Points on a hilly landscape, in no order, each with its height.
From any point a ball takes the steepest step (drop divided by distance) to one of its 2 nearest points. It stops when none of these is lower. Distance is the straight distance between rows; heights are no part of it.
zove: [ 89 153 148 111 126 114 172  81 136 163 232 106 145 110 119 136 127 178
  66 184  95 114 177]  (h 76.0)
dodab: [114 157 165 112 134 135  73  91 135 129 115 113 107 126 134 114 126 179
 150 179 114 150 101]  (h 26.1)
Lole: [109 163 100 102 142 113 118 168  94 142 136  84  33  82 128 114 129  76
  87 181 101 134 100]  (h 26.6)
tuke: [ 98 150 115 140 145 133 135 138 137 140 143  78  58  71 119 156 123 118
 104 205 122 163  98]  (h 35.9)
zum: [102 151 142  99 119 104  60 138 120  95  79 150 108 128  98 121  89 129
 111 149 112 179 147]  (h 29.8)
noga: [180  64 112 186 101 203 161 128 144  67 123 159 155 136 118 107 117 113
 121 111 117 128 130]  (h 34.6)
nozib: [184 163  99  83 146 109 133 145  96 157 151 104 124 106  86  88 125  95
 148 118 109  97  96]  (h 31.6)
numup: [102 179 173 105 123  94 171 107 161 106 149 116 139 210 150 131 154 117
 129  85 157 137 140]  (h 43.0)
Fezud: [135 100 117 135 144  96 141  90 114 189 122 121 177 108 143 202 125 161
 179 148 135 133 134]  (h 32.2)
gero: [141  90  93 101 112  85 140 129  77 184 150 118  99 120 175 152 149 136
 147 135 146 106  93]  (h 22.6)
Megi: [128 136 149 167 138 129 185  54 170 124 195  99 164 163 117 127 140 149
 129 116 157  95 165]  (h 30.0)
Bara: [127  98  97  83 107 113 142 139  67 126 126 135  79 134 167 118 130 113
 131 170 121 138  85]  (h 13.4)
tudis: [124 146 109  58 160 103 125 152  96 148 134 114 110 128 114  88 126 114
 125 152  87 122 133]  (h 24.3)
vumib: [205 148  85  97 181 114 139 122 123 171 162 115 177 105  67 133 117 120
 153 128 105 105 123]  (h 36.8)
nuron: [119  35 106 130  89 116 106 140  92 115 109 171  57 131 148 113 116 143
  90 125 122 117 148]  (h 57.5)
Zonaz: [157 170 148 140 149 169 153 111 168 112 130 100 204 172 131 149 170 131
 160 164 128 142 134]  (h 27.5)
Kuvo: [117 134 124  93 159  93  84 157 127 139 149 138  81 161  98 106 125 129
  63 139 116  94 183]  (h 39.2)
poko: [139 168 176 121 104 156 100 123 125  89  98 106  91 113 113  91 137 121
 148 137 120 174  51]  (h 60.1)
tiga: [207 145 139 133 159 139 161 155 136 106 137  98 225 124 109 125 159  88
 151  97 114 104 141]  (h 64.1)
zanim: [101 142 168 123 121 159 149  68 145 156 204 124 145 142 126  87 142 199
  67 154  93 125 149]  (h 77.0)
konu: [175 184 149 126 134 163 115 103 162  92 133 110 147 168 102 121 125 118
 159 152 137 132  92]  (h 32.1)
rok: [113 127 165 170 134 137 116  98 146 106 127 125 154 114 149 152 143 168
 150  82 153  96 145]  (h 30.2)
mor: [ 50  93 139 139 122 146 161 156 151 136 116 132  96 141 198 142 141 132
 107 114 146 137 122]  (h 64.9)
Pev: [110  96 114 152 117 108 133  97 123 109 158 142 135 110 119 141  99 145
  99 130 123  88 178]  (h 43.5)
Zuzas: [136 119 113 144 151 155 125 124 149 169 117 126 170  82  99 191 116 174
 148 148 119 144 156]  (h 35.0)
Fol: [121 111 155 152 101 124  66  88  85 117  89 122  99 100 135 150 114 162
 134 189 141 146 104]  (h 21.4)
ziz: [118 130 111 135 151 145 147 110 164 145 171 127 117 110  97 123 100 159
  98 142 125 117 158]  (h 37.1)
nanut: [126 137 113 106 145 146 136 110 133 156 131 134 123 180 144 147 134 163
 184 159 147 167  90]  (h 24.5)
vipot: [156 171 108 103 173 128 130 188 141 132 109 106 192 116  93 137 137  73
 153 109  99 115 147]  (h 66.2)
Bunoz: [116  98  97 147 165 134 168 136 169 202 118 154 140 147 177 165 120 142
 169 126 165 137 106]  (h 70.9)
Golev: [167 153 166 162 123 139 118 131 166  82  99 118 162 126 135 163 168 120
 163  75 161 116 117]  (h 35.8)
Tagun: [175 155 116 110 144  99 111  85  98 154 151 103 175  89 110 154 128 131
 161 140 113  87 123]  (h 39.9)
vubom: [107 145 170 144 146 114 182  88 175 124 190 103 102 196 149 109 154 141
 139  95 160 101 145]  (h 37.7)
Rovan: [139 153 132 103 111  91  80 141 122 117  82 136 143 143 103 116 144 107
  84  51 123 139 155]  (h 25.4)
suvi: [145 136 151 141  74 121 109 147 116 105  95 111  70 100 153 157 152  89
 112  80 179 135  94]  (h 76.6)
Kuva: [120 131 111 156 100 165 128 173 133 108  95 122  71  78 124 150 119  84
 118 129 175 137 107]  (h 74.8)
pidaf: [ 83  70  89 128 137 141 104 176 105 153 123 152  65 126 142 104 117 139
  69 120 117 108 188]  (h 52.0)
Pog: [129 130 143  79 148 136 121  98 114 167 175 116 137 136 114  67 144 194
  98 130  93 101 133]  (h 78.1)
zusag: [129 115 151 122 117 154 127 118 136  94 121 162 120 172 137  81 138 170
 130  66 144 127 122]  (h 2.6)
fone: [131 173 139  82 130  54  89 142 119 140 124 117 104 137 112 125 136 112
  86 102 136  91 168]  (h 33.2)
befi: [115 163  95  79 154 140 138 204 100 160 138 104  65 124 121  88 149  73
  90 120  89 132 112]  (h 7.3)
zaken: [166 133 104 144 112 137  95 101 104 137 131 103 129  79 102 122  99 114
 132 141 120  79 117]  (h 43.7)
sunob: [116 150 112 154 135 163 149 114 168 172 149 110  93  84 118 180 128 164
 147 199 111 174 100]  (h 40.8)
filu: [110  88 111 101 102  68  95 152 102 133 104 144  79 156 169 156 105 112
 112 167 143 128 122]  (h 22.5)
pifi: [155 168 113 171 141 176 111 176 150 112 106 101 104  61 103 149 140  63
 127 110 143 115 115]  (h 72.6)
pefa: [115 141 157 129 100 158  72 135 122  96  93 131  74  92 118  76 124 129
  98 144 103 138 100]  (h 57.4)
Bup: [120  84 123 131 151  72 120 120 119 197 118 112 113 106 179 190 140 143
 173 113 150 101 116]  (h 28.4)
budo: [125 101 100 116 125 180 107 132 101 179 111 135  92  94 130 133 147 174
 170 138 125 160  74]  (h 33.0)
loto: [156 129 134 133  87 150 133 139  97  78 101 127 115 129 150 158 123  87
 162 160 152 173  74]  (h 9.0)
fubir: [153  78 117 149 112 149 185 133 116  71 147 150 188 165 117  92 125  98
 131 127 121 118 145]  (h 44.6)
kis: [127 144 119  63 123 114 116 144  75 137  99 123 126 144 164 106 163 103
 175 136 116 151  61]  (h 39.4)
ludu: [146 212 135 112 156 123 107 161 158 113 120 102 146 109  78 154 128  90
 140 118 147 122 135]  (h 67.7)
naruz: [ 93 172 149 128 141  97 103 103 170  93 150 112 124 153 104 129 100 154
  97 129 147  99 187]  (h 47.2)
zit: [125  72 128 144 139 109 201  98 132 160 220 135 161 146 123  86 135 135
 108  89 134 100 161]  (h 40.4)
kog: [ 79 122 126 130 115  73 110 162 125 102  96 141  95 118 150 170  87  96
  86 154 149 151 155]  (h 28.9)
Livo: [ 95  73 115 107 158 111 166 195 106 151 132 146 171 106 146  98 130 101
 108  72 119  97 169]  (h 75.9)
dib: [110 128 125 174 141 130  92 143 107 111  83 110  74  55 104  90 122 134
 127 157  80 152  83]  (h 53.4)
lozit: [135  92 101 126 105 173 155 101 116 184 148 157 114 132 147 151 130 186
 168 172 118 176 102]  (h 28.8)
vabiz: [100 131  90 135 181 115  73 185 101 176 134 134  84 118 131 130 118 129
  84 135 115 111 201]  (h 45.7)
kun: [133 116  92 144 131 126 133 195 116  94  74 147 170  96 111 159 100  74
 132 110  95 142 174]  (h 38.7)
gibez: [ 77  52 111 139 135 122 199 180 149 123 128 162 143 157 159 103  94  84
  94 113 139 143 168]  (h 9.8)
Zul: [ 97 112 115  95 190 146 163 191 151 170 121 139 207 128 132 114 141 118
 130 104 107 126 154]  (h 73.6)
tezel: [116 202 170 103 124 172 111 158 150 107 103 117 107 132 133 114 168 141
 140 114 157 183  71]  (h 61.8)
Ras: [158  75 105 184 107 116  99 125 133 112  97 162 101  98 115 112  99 122
 130  40 128  88 161]  (h 58.0)
Dezos: [108  82 129 153  93 215 158  82 111 130 145 157 147 136 143 102 157 191
 133 134 123 133 110]  (h 82.9)
zama: [148 135 105 129 153 139 181 119 134 125 170 107 177 136 109 122 127 111
 145 173  80 152 143]  (h 70.0)
dadat: [111 155 169 129  78  86 146  80 142  92 110 124 152 202 165 128 171  87
 119  61 139 165 131]  (h 44.2)
Lavi: [152  87 102 163 114 149 127 158 147 120 106 171  59 124 121 122 116 122
 146  55 166 120 111]  (h 51.0)
gavof: [135 143 158 130  74 103 101 118 118  83 125 116 109 119 141 117 140 114
  75 107 143 102 108]  (h 78.2)
bof: [105 150 137 117 125 108 126 117 109 135 102 134 163 162 166 158 142 117
 167 169 151 154 108]  (h 20.4)
Fabes: [158 119 114 130 130 113  80 149 124 155  70 170 109 138  96 154  95 142
 182 121 164 163 120]  (h 66.0)
gulel: [139 153 124 105 148  51  70 130 133 151  74 149 115 155 109 161  94 148
 152 136 156 146 159]  (h 66.7)
vibil: [167 113 110 147  90 177 151 120 139  74 136 151 121 150 130 123 117 112
 143 126 156 137  84]  (h 20.7)
dasif: [140 108 123 132 115 155 209 120 120 131 196 118 158 120 135  98 156 116
 121  87 147 102 109]  (h 48.5)
Gevu: [147 113 109 166 121 167  91 136 135 167 126 136  28  95 119 124 120 146
 132  90 196  98 101]  (h 44.1)
dum: [144  85 122 114 118 145 203 167  89  90 170 132 171 148 146  94 142  68
 111  89 135 121 115]  (h 51.5)
rap: [136 161 139 138 149 104  89 106 149 150 151  90  92  84 112 183 115 148
 125 156 161  91 133]  (h 34.5)
vut: [182 106 104 158 123 128  99 151  98 129  83 151 138  86 104 145 127 116
 161  72 129  92 127]  (h 62.6)
navo: [159 116 108  90 132  63  84 102  93 134 117 153 133 171 102 123  95 146
 160 150 140 130 140]  (h 67.4)
Zodo: [109 142 132 129 114 130 202 116 133 162 236 122 126  90 110 125 132 139
  84 180  68 143 129]  (h 74.6)
Naf: [133 102 121  96 141 144 119 151  94 139  98 144 144 115 140 128 145 137
 170 122 112 143  97]  (h 36.5)
nomu: [149 100 145 162 148 130 179 133 147 105 157 124 181 124 132 104 152 118
 133  41 135  84 148]  (h 55.8)
Fiti: [ 86 155 161 144 116 102 125  48 137  89 165 101 126 154 135 145 114 155
  79 188 133  89 182]  (h 50.8)
Temi: [103 103 111 109 104  77 102 182  87 114  56 149 148 107 146 158 106 100
 113 126 110 152 159]  (h 34.2)
Daka: [142 147 166 173  72 129 125  88 134  78  83 139 150 171 141 156 160  98
 151  74 151 150 115]  (h 40.1)
vaz: [ 81  63 130 138 142 116 210 123 130 142 172 134 146 157 160 106 123 141
  88 126 134 124 178]  (h 30.1)
dis: [156 139 142 179 131 147 145  63 134  99 145 122 193 158 120 151 147 130
 156 150 134 106 163]  (h 21.1)
pof: [143 132 119 126 114 101 107 117  88 113  78 126 141 104 137 180 113 103
 178 189 124 175 108]  (h 15.8)
sifed: [171 140 140 136 143 140 114 153 134 116 112 122 195 108 108  99 150 125
 134  46 109  87 142]  (h 61.1)
vinuk: [ 62 118 149 125 134  85 124 121 157 133 111 132  91 178 190 149 128 139
 110 132 151 126 148]  (h 67.2)
gara: [111  76 111 123 136 147  91 142 128 198 115 146  57 109 147 134 137 183
 134 105 159 121 111]  (h 37.8)
riz: [139 120  83  98 125  92 190 111  94 154 181  99 147 107 103 133 110  95
 131 194  62 135 125]  (h 71.6)
lotu: [112 106 131  97 183 120 162 138 162 174 130 145 175 183 148 127 138 145
 169 110 145 135 141]  (h 72.2)
kiliz: [ 94 136 175 119  93  87  54 114  85  96  70 139 124 117 147 152 128 136
 107 148 145 176 132]  (h 26.0)
fitu: [118 182 169 136  78 118  84  64 120  64 115 120 182 162 110  94 113 130
 112 128 107 110 123]  (h 38.2)
von: [ 76  55 144 139  92 115 134 163 139 101 108 167  65 142 194 131 123 119
  78 108 132 137 136]  (h 61.7)
Bezog: [126 161 148 125 130 136  70  68 161 146 158 103  97 112  94 125  98 190
 112 186 136  96 126]  (h 30.3)
Pif: [ 74  76 125 134 163  88 171 100 165 177 131 162 121 174 212 143 115 136
 141 128 144 136 127]  (h 69.2)
Bufe: [134 157 121 133 141 138 143 131 187  95 133 144 121 154  88 127 105 139
 130 112 156 134 160]  (h 42.9)
Dibi: [173 180 125 116 182 139 165 163 176 140 142  86 180 124  99 121 151 103
 152 145  80 152 109]  (h 68.0)
Nena: [124 130 103 112 124 115 218 135 110 190 216 107 158  94 127 161 141 112
 118 173 103 152 128]  (h 73.1)
vefal: [139 130 113 158 125 107  68 113 108 136 110 110 102  49  88 109 101 112
 106 177  60 119 114]  (h 48.9)
Vof: [135  94  93 131 139 130 185 209 150 101 104 156 175 154 122 124 100  75
 114 110 129 155 173]  (h 29.5)
vulid: [137 135 115 156 167 190 149 141 190 161 122 124 143 106 109 162 156 167
 150 157  81 178 125]  (h 39.0)
Sekiz: [124 163 153 143 106 136  77  95 138  65 100 154 150 141  86 116  89 149
 118 149 114 146 153]  (h 34.0)
sise: [142  92 152 168  96 138 142  69 122 118 135 140 143 149 159 106 150 152
 151  63 138  91 114]  (h 20.2)
Kotag: [144 153 139  78 121 139 107 150 121 100 100 156 152 173 111  78 145 144
 114  83 112 142 119]  (h 15.9)
namot: [106 187 168 130 113 159 110  72 143  80 154 112 144 173 123 100 130 137
 122 155 135 119 110]  (h 36.4)
Laru: [148 124 123  79 124  73 138 126  85 108 132 144 170 172 116 106 112 112
 141 107 117 106 147]  (h 68.6)
gozo: [ 89 164 154  80 149 142 100 164 138 172  87 134 122 148 151 132 155 141
 151 114 164 157  84]  (h 63.1)
degev: [129 115 141 128  68 150 107  92  97  88 147 120 107 138 140  80 104 117
  88 156 106 100  85]  (h 80.0)
vupi: [154 131  99 150 154 158  95 188 113 152  74 149 113  91 111 146 129 110
 169  98 157 140 138]  (h 64.6)
Zipir: [140 205 140 169 154 167 113 137 184  92 130  86 139  67  82 143 124  96
 112 143 118 108 124]  (h 69.9)
bezi: [116  93 153 163  62 201 107  61 116  94 134 141 120 135 147  78 111 164
 122 162 111 124  85]  (h 81.5)

For each start below, name the point where the ball stops.
lotu -> zusag
gulel -> loto
tezel -> befi

Call two points neighbours if one is among the 2 nearest of the other. Go from one point of each pair to the other, from neighbour to neighbour, staying as low as possible. Name the highest point that can't be avoided.
loto and befi -> sunob
loto and gibez -> kis
dis and Fol -> fitu
Bara and gibez -> kun
dis and zusag -> dadat
